Each row is a point on a tangle of strands that fork, close into loops and nearly touch. The rows are in no order.
Two points are linked if the straight distance between their rows is under 90.9. Some points are linked to none.
Zazif: [-12  18 -32  29   3  16 -27   4  29 -23 -14   0   6  -3   6  -4  -8  -7
  21  32   2  -6  -2  -1   2   4 -34   3  -8 -10  -7 -24  -5  10 -11  -6
  -2   8  -1  29 -11   4 -12  -7  10  -3  41  -2  -1  -4  19 -10]
nol: [  6 -10  24 -13  -6 -16 -14  15 -17  27   8   7 -18 -19  20  -8 -19   2
  -3 -17   9  -2  17  -9   5 -17  19 -17  -7   0   3  29   7  -5  14   9
  10  26  -2   4 -24   4  -4   7  20   1  -3 -18   3  11 -18   3]
Zatep: [ -5 -10  16  29  -9  19  18  -6  19  -7 -29   7   6  10   3  -1   1  12
   2  33  -6  -2   6  -1   9  -6  13  16 -12 -17  -6  -9   8   2  -9  -5
   5   8  13   1   5 -12 -15  12  19  20   0  11  -6   4   2 -24]
nid: [ -7  11  13  11  11 -25   1   4  -6  15   0 -19   2 -16  26  11   4 -31
  16  -8  -3  19   9   0  -3 -19 -21   3  18   0 -13  14  10 -21 -13  12
   8  22   2   5 -20  13  -3  25   2  18  10  -1 -33  -3  -8  18]
rofen: [-17  -7   4  25  29 -36  -7  -5  10 -13  22   6   9 -13 -14  -2  -7 -24
   2  -5   1  -9  20  24   7 -21  24 -11   0  15  -8   1  10   2 -16   5
  -5 -18  -7  10   1  18 -10  20  24   1   1   6  10 -23   0 -15]
bidem: [-22  -6   2   5  -2 -11  -5  19  -9  13   4  11 -10  -8 -13 -22 -10  13
 -32   8  -2  -5  22  10 -10  -7  45  -7   6   0 -11  18   4  -4   0   6
  14  -2   9  -1   0  24  -2  20  22   8  -8  -7  19 -36  -8 -18]
val: [  2   5  -3 -15   3 -11   5 -13 -26  11  -9 -21  -2  -6  26  22  -9 -10
 -17 -15  14   8 -14  -3   0   2 -29  -1 -10  -5   4  15 -13  -2  -2  -7
  22   7 -19  -5 -11  13  21   4 -32   0   4 -25 -46  12 -23  14]
vonu: [  4  -1 -26  12  -7  27   9  -1  31 -25   0  14  12   7 -10  -8 -12  -7
  22   2 -18 -14  -9 -16   5  22 -19 -25 -21  21 -11 -14  -9  -1   0   9
   4  -7  -2   7  13  -5 -11 -15   7  -5  19 -11  18   9   5 -25]
dugok: [ 19   1  -3 -30 -18   9 -13   8  -9  18 -18   3   5  18  -5  16  19  11
   5 -14  -1   4 -23  -2  -8  22  -5  -1  23  -4  11  25   5   5  -2   1
 -17   4  19  -5   8  12   4  -6  -7   9  -7   3  -7   9  21  13]
Gefon: [-11  -9   5  -5   3   6  -5  17  -7  -7   5  12  -5   5 -14 -18 -12  16
 -38  29   8 -19   9  11 -22  -9  36  15 -15  -7 -15   8   8  -3  -1 -13
  11  -4  16  -5   5  16  -7  -2  28   3 -19   9  25 -30  -2 -27]
tasa: [-26  20  -6  14  -8   4 -15  23   1 -14  -3  14   1 -27  -6 -27  -2  12
  15   3 -34 -16  22  -1  -1 -12 -23   8   6   1 -22  16  -2  26  -9  -3
  -4   5  -3  16  -2  10   7  25   5  21  30   4   8 -14   9 -14]
riso: [  7 -10   0 -12   9  17 -20   0 -12 -32  17   1  -8  20  12  13  16   7
  -7  10   9  -4   1 -12  -8  13 -12   9   2   9  17  -6  20  10 -29 -11
   9   4  -4   7  16 -11 -22 -21  22 -17  -4  16  37   6  14   1]
lono: [ 12   5  -4 -20   6  26  20 -16 -21  10  -3  15  19  -9   7  -1   4 -14
   7  -5   8  -7  20  19   4  22 -11   1   0  16  -2 -12   8  10  17  -9
   7 -13  -3 -19   9 -18  31  -9 -12   1  -1   2 -29  25  -2  15]
demeg: [ -2   6  27 -24   3  18   8   5  16 -26  14  18  -7  -4   7 -10  15  17
  -6 -18   8 -23  17  -6 -29  -3   1 -21   1  29  -1  -2   1  10  23  18
  17  20  12 -27 -15 -26   3  -3  13  14  25 -17   2  16  -6 -33]
Nofus: [ 14  -3  15 -18  -9 -22 -18 -11  -2  30  12 -17   0  -5   7  22  -2 -13
  14 -34  20   0 -23 -11  -7   7  -6  13   5  -9   5  38   4   3  -9 -18
 -15  25  -7   8   0  27   4  -7 -13   9   9  -2 -24  29  26  23]
tiz: [ -7   9  -6   9   8  -2 -17 -10  -9   0   9 -28 -17 -24   2  -6   6 -28
   9   6  23  14  13 -14  32 -15 -39  13   6  -6 -21  -2  -4  -3   1 -10
 -25   5 -40  11 -21   7 -11  -3 -29 -12  21   1  -8 -10  16   0]
tid: [-22  24 -22  30   6 -26  -1   1  -1  20  -7 -16   0  -5  -5 -17   8 -10
  -7  34 -17   9  -4   8  -6  10 -22  21   2 -16 -13   9 -19 -15   3   9
   3  10  25  21  19  34 -12  17   9   3  -6  -8  -5 -16  -5   3]
sutul: [ 21   7  -3  13  17  11  12   1   8 -21  13   5   9  -5  -4 -10 -10 -14
  23  29  -7  -6  -1  -4  17   7 -16  -6 -28   4  -3 -34  -8 -12  26  -1
   1 -26   8  -5  21  -9  12  -9  -1 -26  -9  -4  -8   7 -17  -1]
zubu: [-15  -3   3 -14   4   7   4   2  21 -33   1  16 -19  -1   1 -14   4  16
   2 -27   8 -18  17   8  -5 -14   1 -25  -5  32 -17  -7   4  12  -2   8
  13  18 -10 -13 -24 -12 -15   8  11  25  21  -9  14  16   9 -49]
tavob: [  4 -10  -7  -2 -17  20  20  -9 -24  27 -13   0  -3   0  10   5 -16   8
  -2 -16  -2  19  -5 -10  -4  19  20 -19 -25  -6  18  -8 -12  16  20   0
  23 -19 -24 -14  18  -7  25  -9 -40   0   2 -15  -3  26 -22  17]
Bev: [-21  -1  -2  30   6  -9  11 -16  28 -19   8  -1  20  -4   7   6   3   1
  30  15 -37   9   1  -6   1  -8  11  -5  -4   1  -7 -14 -14  -4 -12  16
  -1  -3  20   3   3 -12  -1  19  -2  -9   4   3  -8 -22  -7 -13]
Zotup: [ -1   3 -37   8  -4  36  -5  -1  27 -27 -24  17  -2   8  -2  -5 -15 -16
  19  15  -3  -5  -7   0   7  22 -33 -16 -15   3 -11 -27  -2  10  -7  -7
   8  -8  -4  22   0   7  -4 -14   2   8  30  -1   4  13  24  -2]
Tikol: [  7  12   6   0  -9  -5  -4  22 -36  16 -28   1 -13 -24  -4  -7 -14 -10
 -10   1   7 -16 -10  23  28 -13 -18   5  10  -6  -7   0  -3   2  10  -7
  -4 -11 -13  -6 -10  12  -4   3  -5   9   7 -10  -1  13  -8   9]
nekun: [  7  -2  12 -33  24   3   6 -10   6 -13  42  -8 -14  -3  14  -7   5   1
  11 -24  21   1  18  16 -21 -25  -3 -14  -8  29  12 -16 -14   8  27   4
  -4  15 -11 -18 -30 -25   6  -8   5 -12 -16   6  -8  -2  -8   2]
duk: [  3 -12   5   4 -14  29  -1   6  13 -35 -25  13  15   7  -8   8   6  10
  -2  -3  -4   0  -1 -19  18  15  28 -11 -10  -4  -7 -21  20 -13  -5   0
   8   7   9   0  28  -8 -21   4   6  -3   8 -10  26  15   5 -32]
sero: [ 33   2 -19 -10   6   7  35  -3   1  -3  -8  16  12  -7   1  -7 -17  -6
  21  12   1  -5   8 -12  13  18  -5   2 -32   1  -1 -30   2 -17   5 -15
   9 -28  19 -10  29   0  16 -10 -12  -4 -23   6  -4  17 -12  16]
bav: [  5  -7  18 -19  10 -10  19  13  10   2  -6  -6   5  13   4  15  23  12
 -10 -14  -7   5  -8  11 -23 -14  10  20  25   8   4 -15  18 -13 -20  -4
  -9 -13  41 -11  -8 -13   2   1   3  11 -26  15  10   4  20  10]
kuzes: [  5   3  11 -28 -18  -5  -7 -20 -10  26  -3  -9   4  19   4  35  14   3
  -2 -35   3   5 -28 -18  -6  27  -1   1  12  -5  24  29  -4   5 -13   0
 -10  13   4  -2  11  18   1 -12 -29  10   7   2 -16  17  25  20]
Fimup: [  8 -17 -13 -21 -11  18  21 -21 -27  10 -14   9   0  12   5  -2 -12  18
 -13 -27   0   2   5   4   3  18  34 -14 -13  -3   6 -12  -4  15   1 -25
   7 -18 -13 -19  29  -6  15  -4 -24  -9 -21  -5   5  14 -13   7]
ledol: [  3  18   0 -33 -20  11 -22   5 -32   5 -22 -10 -13 -21  12   3  -8 -30
   2  -7  23 -11 -10  13  10   1 -27   1  13  -1 -11   6   0   1  17 -11
   0  22 -15  -1  -6  19 -10   1   3  15  13 -21 -22  22   5  14]
Sir: [ 14  11  -9  -6   9 -12  12 -11 -22  26  -9   6  -3 -12  18   5 -23   4
 -11  -2   5   3 -17 -12 -11  10 -26  15 -11   0  11  21 -31   1   0  -4
  18 -21   4 -18  -1   7  25  -7 -25  -2  -7 -16 -22   6 -24  27]
gotep: [ 19  11  17 -12  11  10   2  15 -16  25  -9  -2  12  -4   3   9  -8  18
  -7  -1  12  -2  -1  22  -9 -13  -5  -2   4 -15  11 -10  12  -7  21  -3
  -1  -4  -8 -21 -28 -33  32 -13  -5 -10 -10 -15 -24   3 -20  19]
Nole: [  5 -15   2 -34  14 -17  -6 -17   3   1  40 -23 -28  10   5  18   4   6
  20 -20  16  11  14   9 -11 -25  21 -16  10  20  16   5 -12   5   5   5
 -17  21 -11  -3 -26  -6 -12   8  -1 -21 -22   1  -8  -7  -7   4]
zatu: [ 12  -9   0   8  -6  -4   5 -16   2  -7 -11  -5  -3  20  -2  10   1 -12
   3  -7   1  17 -27   7  25   0 -11   3   1  -1   7 -10 -14   1   2   4
  -8 -19 -11   2   7  -3  -8   0 -17  -2  -9   9 -18   9  10  12]
Saful: [ -1  -6   5   6 -29 -20  -4  -3 -10  38  -7 -17 -19  30  -3   8 -12  12
 -10 -19  -4   7 -23  16  -5 -10  28   4   0  -1  20  24  -8  -3  -5  -6
 -12  -4 -28 -12  10  -4  -3  12 -15  12 -12   3  -7   6 -13   2]
Sufu: [  4   4   5 -17  22   8   6 -11   4 -22  30   9   0  -4   6 -12  12   5
   5  -7  11  -5  29  11  -2  -6  -4  -7   8  21  -5 -30  -7   4  25   3
   2   3  -8 -11 -15 -20  12  -1 -18 -24  -4   9  -3  -4  -3 -13]
fike: [  4   5 -17 -13   5 -11  -1   3 -31  40 -12 -14   1   1  -7  -5 -16  33
 -11   6  -4 -11  -7  18   2   9  -3  23  -7 -15  -6  25   7  12  -7 -28
 -10  -9 -12 -26  -4   1  24  -4 -22  -7 -25  -7  -9   3 -12  -1]
Pofo: [ -7   2   8   4   4   9 -34   4 -34   2  16  -5  -7   2   2   3  -8  -7
 -32  12   8   3  11 -14  12   0  -1  18   4 -10   8  15  41  22  -9 -23
   0  -5 -25  11   4   0  -3 -17  17  -2  -1  16  18  -5  -1  10]
Patos: [ -7 -14  10   5  14 -10   9 -11  19 -21   2  16  -9  -1   1   7  14   7
   4 -21   5   0  11  20   2 -11  17 -31   7  25  -1 -20  -2   2  -9  22
  12  -2   6 -15  -8 -11  -9  18  11   2   9 -10   2  -2   4 -28]
bib: [  7   4  -7   5  -7  15  11 -12   5 -24   9   2   1   1   2  -9   2 -28
  24 -12 -19  28  -5 -13  16 -13 -19 -29 -17   5  -6 -14 -22  10  14  32
  14 -27 -19   0   3  -9 -12  13 -21 -23  13  -8 -12   5  -5   9]
gokuz: [  5  16  13 -25   2  -9   2  10 -28 -24   0   8 -29  -6   0 -29 -11   9
 -21 -19  10 -18  23  23  13 -17  14   7  -6  24 -24 -10   2   3   7 -11
  17  11  -5  -7   3  19 -21   2   9   7  -8   1  23   8 -11 -20]
visi: [  5   0   6  -4  19   2  10  -1   0  15  18 -11   0   6  -4   3  -9  33
   1   2  -1  -3  -5  12  -9 -12  -3  -3  -4  -4  20  -7 -10  15  26 -14
 -13 -13 -16 -12 -16 -35  28   4 -14 -19 -26  -1   1 -16  -6  12]
Palo: [ 13  12  13  -4   5  27 -16  -8  -9 -14  27 -24 -10  12  -2   2  -1  16
   2   3   3   0  -1 -15   9   0 -13   7   8 -12   1 -11  10   7  12 -26
 -18  10 -39   4  -8 -24  -1 -16 -22 -27   1   7  11  -9  18   5]
gel: [ 12 -13   8 -29  -6  -2   8   7 -17 -15   1  12 -18  -1   1 -18   0  -6
  -8 -33  14 -13  -4   6   7  -9   4 -11   4  30   3  11 -13   3   5  -2
   4  -2 -14   3  13   5 -19  10   6   1  -9  -6  26  14  -4  -4]
Goni: [  8   9   6 -29   0  15   5   6 -30 -14  -7   5 -10   1  11 -25  -9   2
 -13 -13   2  -8  26  13  10  -2  -3  15  13   9 -32 -11  23   3  13 -15
   6  23 -15 -12 -10   3  -2   2 -12   5 -17  12   1   7  -1  -8]
fazip: [ 17  -6  -7  -1 -17  10  13  17   0  16 -31   7  -6  21  -8 -12 -16  21
  -8  27   8  -3  -9 -16   1  10   5  11 -25 -31  12   3 -10 -15   6  -6
  -1   8  21  -2   6  17 -13  -6   1  -2 -17   6  11 -11  -8   2]
ruze: [  1  28   7  14   6  -6 -12  -4 -26   1   2 -11 -16 -23  -3 -14 -13 -21
   1   6   7  -7   7   6  35 -21 -27  13   0   4 -19   1 -14   6  25  -4
 -23  -1 -31   8 -15   8  -7   8  -9  -3  12  -4  -3   2  -3   4]
Doboz: [ -3 -14  -5   4   6   8  -4  11  18 -37  18  -4   6  19  -8  -2  19  -2
 -14   5   0 -11  -4   2 -10   1  -5  26  13   2  -4  -3  28  -1 -30 -18
   7   3   3  17  13 -11 -17 -16  19   2   1  29  26   4  11  -2]
tafev: [-11  -2  -5   1  -2  -9  -4  -7  -5   6  -5   1   7  12   4   4  -7  -5
  -6  -7 -18  16   8  -6  13   4  16  -3  21  12 -13  12   7 -14  -4  13
   7  15   4  -2  -2   6  -6  17  -6   5 -20   6 -16 -12 -17  -6]
Tefit: [ 18   5  -4 -16  12  -6  22 -12  -5   1  -6  24  16 -15  17  -3 -10  -4
   6  -8  -5  -3  10   3  -4  18   0   2  -5  25  -4 -12   0  -7   0  -7
  21 -30  24 -18  14  -7  29  -3  -5  -3 -22   1 -15  13 -15  15]
gez: [  7   5 -15 -16   3  11  14 -10 -25  22  21  -7   3 -12  -2  12   8  -1
  19  -1  -3 -18  -2  17   2  22 -10  19   4  10   7 -10  -8  14  16 -21
 -13 -15 -12 -30  23 -12  29  -7 -33 -21  -4 -10 -21  28   2  17]
les: [ 17  -2 -18  11  -2   5   7 -16  15 -15  17   9   4   1 -15 -11  -6 -16
  22  12  -5 -11 -13  -7  18  18 -17 -21 -22  24   5 -12 -23   2  14   3
 -12 -37  -4  -4  27  -3   3 -17   0 -27   4  -7   3  14   2   1]
gopap: [ 18   2  22 -12  -2  -1   1  25 -27  24 -23  10   3  -7   6   0  -7   4
  -8   4  14  -6  -5  24  -4 -13  -7   7  13  -8  -8   9  16   0   5  -4
  -3  -8  -1 -15 -25  -6  10  -2   6  13  -2  -1 -13   9  -9   4]
Vunof: [-18   6 -17  20   1 -33  11  -6   3  30   3 -11   1   4  -8  -9   0 -11
 -16  24 -21  15 -15  -7 -10  10   8  13  -2  -8   1  14 -26 -30   2  24
   5   2  32   9   7  25  -5  -3   2  -5 -24  -1   0 -32 -15  22]
Gor: [ -2   4 -12   6 -23 -12  -2  26  15  -3 -17   6  10  -4  -7 -18  21   2
   8   5 -21  -9 -19   4  -8  17   7   9   8  -2  -3  13  -6 -12 -14  11
  -2 -10  44  -1  33  10  -2   6  21  19  -2  10   9   6   6  -7]
Mavo: [  6  -5  -1 -11 -30  31   5 -26 -11  15 -20   7   6   7   4  23  -9  -4
   4 -19   8  21   0 -31 -13  22  17 -30  -4   1  22  14 -21  12  23  13
  10 -11 -15  -2  11   3  15 -12 -25   5  17 -26 -12  24 -16  20]
miri: [ 15   7  25   0   4 -11   1 -17  -4  18  15  18   5 -18  11   2  -2 -14
  11 -15  18 -10   4   6  -4  -5 -11 -13   0  10   7  19  -4   4  13   5
   2  -2 -10   7  -8  -8  10   8  -6   2  17 -13 -27   8  -6  14]
ronur: [  6 -18  -5 -18 -14   7  -6 -13 -11   5  11  -1 -10 -10  -3   5   0  -1
  16 -25  10   5   2   1  23   3   2 -22   9   8   5  -2   2  14  14  -1
  -9  13 -39   0  -4 -10  -3   3 -29 -14  12  -4   1  15  16   0]
fufun: [-17  -6  -1  31   8 -16   7 -10  42   4   5 -11   8  22 -13  19  22  -7
   0  21 -15  10 -11   4  -2  -3  10  21 -11 -23   7 -16   9 -14  -9  26
 -25  10  30  20   3  -2  -9 -21   6  12  -7  34  12  -6  21   3]
fovut: [  4  -9   8   3   7   7 -17  -3   1   7  16 -27  -2   3 -10   0   3 -10
   5  10  18  13  11  -7  12  -8 -16   9  23 -12 -14   0  16  -6  -3 -12
 -28  10 -42   6 -26  -9 -12  -9 -19 -21  17  12  -2 -17  22   1]
fom: [ 11 -12 -15 -16  -1  -4  17  -4 -34  21 -13  -7   2   9   1  -3 -15  35
 -21 -21  -2  -2  -1  15  13   8  15   8  -5 -13  -3   4  15   8 -19 -27
  11 -13 -17 -16   7  -2   7   2 -29  -8 -29  -8   8   2  -6   7]
Nuteg: [  3 -13   4   6  11  -1  15   4  35 -17   6 -12  10  25 -12  11  27  13
  -5   0  -4   3 -11   3 -12  -1   1  26  10 -10   7 -19  18 -11 -27  -8
 -14  -4  24  14  -2 -14  -8  -9   7   4 -18  30  24  -3  30   4]
bemok: [ -7 -13  13   0  16 -19  14  -1  21 -18  -9  15   4  -5   3   6  15   7
 -12 -17  -7  -1  -9   7 -14  -6  23  -9  11  16   4 -11  -6  -4 -23  14
   8 -18  39 -13   4   0   2  12  12  17  -9   8  12   0   7 -13]
nebul: [-23  -1  14  32  32  -5 -15  -5   7 -27  31  -2  11 -18  -1   4  -7 -27
  -9  26  -3 -20   7   7  -5 -16   9   6  -7   4  -6  -5  19  -1  -9   4
  -8  -3 -11   5  -6 -13  -4  -9  30  -9  13  11  11 -27  -8 -11]
vif: [ -1  -8 -12  -3  10   1 -24   8 -23   1  15   0 -12  -1   8   7   9   0
 -23  28  13   2  19 -14  -9  11   9  15  -3   2  21   7  28  17 -24 -11
   8  -8  11   7  30   6  -7 -11  39  -3 -19  21  33  -3  -2   6]
mader: [  1   5  12 -18  14  13  -1 -13  -8 -15   7   7  -6  -2   2 -22   6  14
  -3   0  21 -11  38  18   0  -2  -4   9  11  18 -22 -17  14  21  10 -16
 -14   7 -19  -5 -23  -9   9  -2 -12  -5   1  24   6   1  19 -22]
gikil: [  2  -7  22   5 -13  17  10   7  -5   5 -21  18 -10  16   0 -18  -6  24
 -19  25   0 -10   4   3  -4   5  16  14  -6  -4  -9  -4  -3  -1   6  -1
  11   1  17 -10   1   2 -18   2  14   2 -13   4  16  -7  -6 -31]
Rof: [ 26   4   6 -36 -24  18  -3  10  -2   7  -7   8   5  25  -7   1   8  13
   0 -23  -2 -11 -31   0 -18  15   9 -13   2  18  16  17  -5 -11  -4  -6
 -21 -19  18 -21  22  -2   2 -16  14  -5 -18 -13   3  11  -2  10]
nime: [  8  -5   4 -17 -17  10 -10  -3  -3   5 -14  18   9   7  -2  27  -5   8
  -4 -34   5  17  -2 -39  -6  22  28 -31  14   2  18  17   3  -7  13  17
  -7   4   8  -5  -2   8  17  -1 -16 -12   5 -18   8   1 -16  11]
Dof: [-23  -4 -14  30  -6  13  -4   5  41 -29   6   2  11  -1   2   1   5  12
  15  26 -13   1  -9 -18   0   0  -7  14   2 -12 -13 -23   0  -6 -22   7
   3  19 -12  20 -31 -21  -3 -14   5  -2  36   1   1  -8  10 -23]
beda: [ 19   4 -22  -5 -14 -11   3  13   5  18 -35 -12  -1  17  -3  13 -11  11
   0   7   8  12 -19 -30  -7  12  11  -4 -14 -28  33 -10 -23 -20  15  10
  -9  -2  33  -6  -2  23   1 -10  -2   0 -16 -15   5  -6 -15  17]
Dibag: [-12 -11  17  19  18   0  -8 -31   2 -16   3  28  -4   1   5  -3  -6  15
 -11  -5  20  14  26  -2  17   1  17 -27 -18  -6   4 -13   3  20   3   0
  22 -14 -16  12  -3  -3  -4  11  -7 -18  12   0  13 -18   3 -20]
Puze: [  9  -3   0  -1  39  -5 -20  -2   6 -32   9  10  11  -2  -9   2 -13   3
 -12   0  14 -19   7   8  -4   1  19   2 -15   5   1 -13  18  -4 -18 -35
  -1 -31   9  -3  24   2   4 -16  30  -9 -24   4  18 -13 -13  -6]
retu: [  3 -15   5   3   1   5  -9  18 -10  10  -3  -2   3  19 -18  -6  -4  10
 -33   4   5   5  -6   3  12  -5   0  16   8 -25   7   7  21   9  -4 -23
   0  -4 -11  20   1   6  -3  -3  -3   4 -15   7  18 -12   7  13]
Ris: [  6   0 -23 -10  -1   3  -8  18 -22  23 -15 -19   0  12 -23  -4  -3   9
 -17  17   7   3 -19   5   7   5 -20  28   7 -28  -5  20  11  14  -4 -28
 -11  -8  -7  -1  -2  25   8  -5 -11   4 -18   4  -1  -3  10   7]
dupi: [ 11   7  18 -11   2  14  12 -12  20  -6  24  28   9  -5   1   2   8  -5
  13 -19  10 -20  12 -11 -21   2 -12 -26  -4  33   5  11   0  -1  15  20
  13   9   2  -6  -8 -18  11 -13   3  -7  31 -20 -12  19  -5  -2]
sug: [-13   1  11  28  28  -8  -8 -24  12 -31  28   8  14 -11  16   6   7 -10
  13  29  -5  -2  17  -3   5  -3  10   7 -12  -3 -12 -21   7  -1 -11   3
   8  -9   5   1   4 -13  -6   5   6 -34   5   8  -8 -18  -9 -11]
Bure: [ 14   1   4   1  14  18   6  -9  14  -1  11 -19   4  19  -1  13  -3  33
  16  13   1  -2  -8 -12   1   6  -3  -4  -6 -18  21 -13   3  10   6 -23
 -22  -6 -11   5 -16 -25  13  -5  -6 -28 -24   6  10 -16  15   9]
Gelab: [-12   3  17   7  -8 -30   8  18   5  24  10 -25  13 -20   2  11  23 -26
   5  -3  -1  11  10  -1 -25 -21   4  13  31 -10 -15  15  19 -12 -18  16
   1  31  18  10 -19  15  -4  12  19  30  13  12 -20  12   9  10]
Geba: [ -4   7 -14  23   2  12 -36  20  12 -16  -6  -2   1  -3  -4   5  15 -14
   5  27  11   1  -7 -11  11  14 -27  13   4 -18   6  -6  22  -2 -17  -2
   4  11  -6  27  -1  -4  -8 -25  11  -4  31   9  19   4  23   3]
zef: [-14   7 -15  12 -24 -10  -4  21  14  -1 -34   0  14  -2 -11  -5  26  15
  10  -2 -23  13  -3 -11   3  18  20   0   2 -32  -1   0  -7 -11  -7  16
   4  13  39  18  33  10  -5   9   7  27   6  -2  15  11   5  -5]
rago: [-18  -5  18  -2   8 -14  -1  14 -13   9  11   3 -19 -26   6 -14 -17   1
 -14   7  -5  -8  27  10  -9 -31  30 -10   1  10 -12   8  10   0  19  14
   8  22  -2   1 -26   8  -3  23  20  11  -2  -8  13 -22 -15 -19]
bor: [ 10   6  -6   5   4   8  12  -6   4  10 -25  10  -5   0  19   2 -17  -1
 -16  11   7   6 -19  -8 -16  -3 -23   0  -7  -7  22   9 -32   2   8   5
   8 -15  21   3 -12   4  17  11   2  21 -10   3 -16 -13 -11  24]
fatu: [  1  10 -16  20  -2  -8  -9  17   5  -1 -15   5   8  -4 -20 -12   3 -12
  -1  24  -7  -9 -10  13  16  14 -11  21  12  -7  -9   5  -4 -11   1   1
  -7  -2  17  11  25  19  -9   8  15   3   3   7   5   1   8   0]
vevig: [-19   6   0  23   1  20  18  -2  35 -20  -7   3   1  -5   9   3   4   8
  24  14 -36   2  -5  -4 -10 -22 -14 -12  -9  11  -2  -8 -28   8   2  23
   2   3  10   1 -19 -30   6  11  10  18  20  -4 -14  -9  -9 -14]
dibot: [ 11  -5  10  -1  -6 -11  16 -10  -3  -1  18   4  -5   1  10   1   3 -12
   5 -20  -1   9 -16   3   3 -14  -3 -21  -9  13  16   0 -24   4  12  22
   8 -22 -16 -11  -4 -18   5   4  -9  -9   0  -4 -21   8 -16  17]
Fas: [-27  -2 -14  10 -12 -23   6  19  32   8  11 -27  16 -15 -24   9  22 -21
   1   1 -15   4   2  12 -19 -20  12   4  34  -9 -10   6   6  -6 -15  24
 -24  19  15  12 -22  -5  13  -1  16  33  20  26 -12  -2   9   4]
nof: [-11   0   4 -10   7 -20   7  -3 -20  12 -11 -32  -7 -13  20  16   4 -29
  -2 -14  13  32  -2  -5  15  -3 -27   0  10   1  -3   9   7 -19 -15   3
   5  14 -15   1 -25  23   8  10 -18  11  -5 -11 -43  -3  -1   6]
mafa: [ -5  16  -5  22  -3  13   1  -2  25 -16  -9   2  -4   6   5   0   1 -18
  24  -5 -20  18  -9   1  -4 -23 -31 -33 -13  11   3 -12 -20   4   4  33
   8 -14   2   9 -12  -9  -6  18   0   6  18 -19 -17  -8  -4  -2]
Nemel: [  3  -8  -6  18   5 -18   5 -24  22   6  -5 -10  -1  34  -6  17  10  -5
   3  15   0  25 -23  -7   9   5  -9  10 -13 -22  24  -5 -12  -7  -2   8
 -23   0  21  13   2   4 -15 -12  -4  -1 -18  19  -4 -11  20  13]
zomi: [-25   1 -13  29 -12  -1  -9   9  17  -4 -11  -2  11  -2 -13  -8  16  17
  10  14 -30  13  12 -20   1   9  -3   2   7 -33  -7   6  -4   6  -5   9
  20  24   9  29  16   5 -10  14   5  16  24   2  13 -10  11 -11]
fur: [-29 -11 -16  20  -2  -2   1  22  44 -10  17 -21  16  -1 -28   0  16  -6
   0  31 -11  -8 -14   6 -16  -4   2  19  25 -16 -13  -8  10  -7 -25  10
 -23  16  -2  20 -22 -11   7 -20   7   4  27  18   7 -14  20  -7]
fotu: [-29  -1   1  32  -6  -5 -15  19   1  14  -6   9   7 -12 -14 -14   1  10
  -7  22 -23   2  19  -3   3   2  24   2   2 -26 -17  14  18   3  -3  -1
  11   8   8  13  18  15  -5  26  14  10   9  -2  10 -28   1 -25]
Dovas: [  1   2  -5  12 -21 -17   9   0   3  24 -13  -4   4  14   1   9  -5  10
  -6  17 -14  16 -11 -30 -12   6  24   5  -1  -9  16   6 -22 -44   3  30
  -1   7  41 -18  -9  21 -11 -14  -3 -18 -21  -5   9 -18 -26  13]
sal: [ 11  -4  -5 -21 -22 -12 -17  -2 -24  22   0 -16 -15 -18  16  13  -5 -29
  15 -19  11  -2 -22  -4  14   6  -6   2   3   2   3  29 -11  -3  10  -4
  -3  29 -28  -2  13  18 -13   3 -10   7  12 -15 -22  29   2  14]
teda: [-38  -3   6  35   3 -35  -2  -6  12   0  26   0   0 -11 -21  -7   5 -14
   0  -6 -16   3  21  18 -12 -26  21   0  -4   7 -13   4   1  -2 -18  10
   8  -1  -3  17  26  16 -24  26  33   6  12  -5  26 -32   8 -17]
noz: [ 18   0   9 -36 -30   2  -7   3 -20   8   6  18   0  -1   3  -9 -10  -2
   0 -39  15 -27 -12   3 -13  13  13 -14  -2  24  11  28 -12  -6   3  -9
   0  -2 -17 -15  24   6   1  -5  11  -1  -3 -15  -1  18  -9  13]

How many points has the smallest loop of links through each point below? Write - if it is on no loop.
Dovas: 13
dupi: 12
ruze: 9

A tip is a point with one link. Name the tips that can be reached along the links from each point below, in the order of the rows.
mafa: nime, teda
ruze: Nole
tid: nol, Zatep
Gelab: gez, Geba, bor

A piece is all that can be reached along the links. How many separate loops has the piece of each point below (a circle has one, a figure eight two, a Y none), and how many tips (points with one link)?
sutul: loops 0, tips 3
Bev: loops 1, tips 2
zomi: loops 1, tips 2
kuzes: loops 1, tips 1
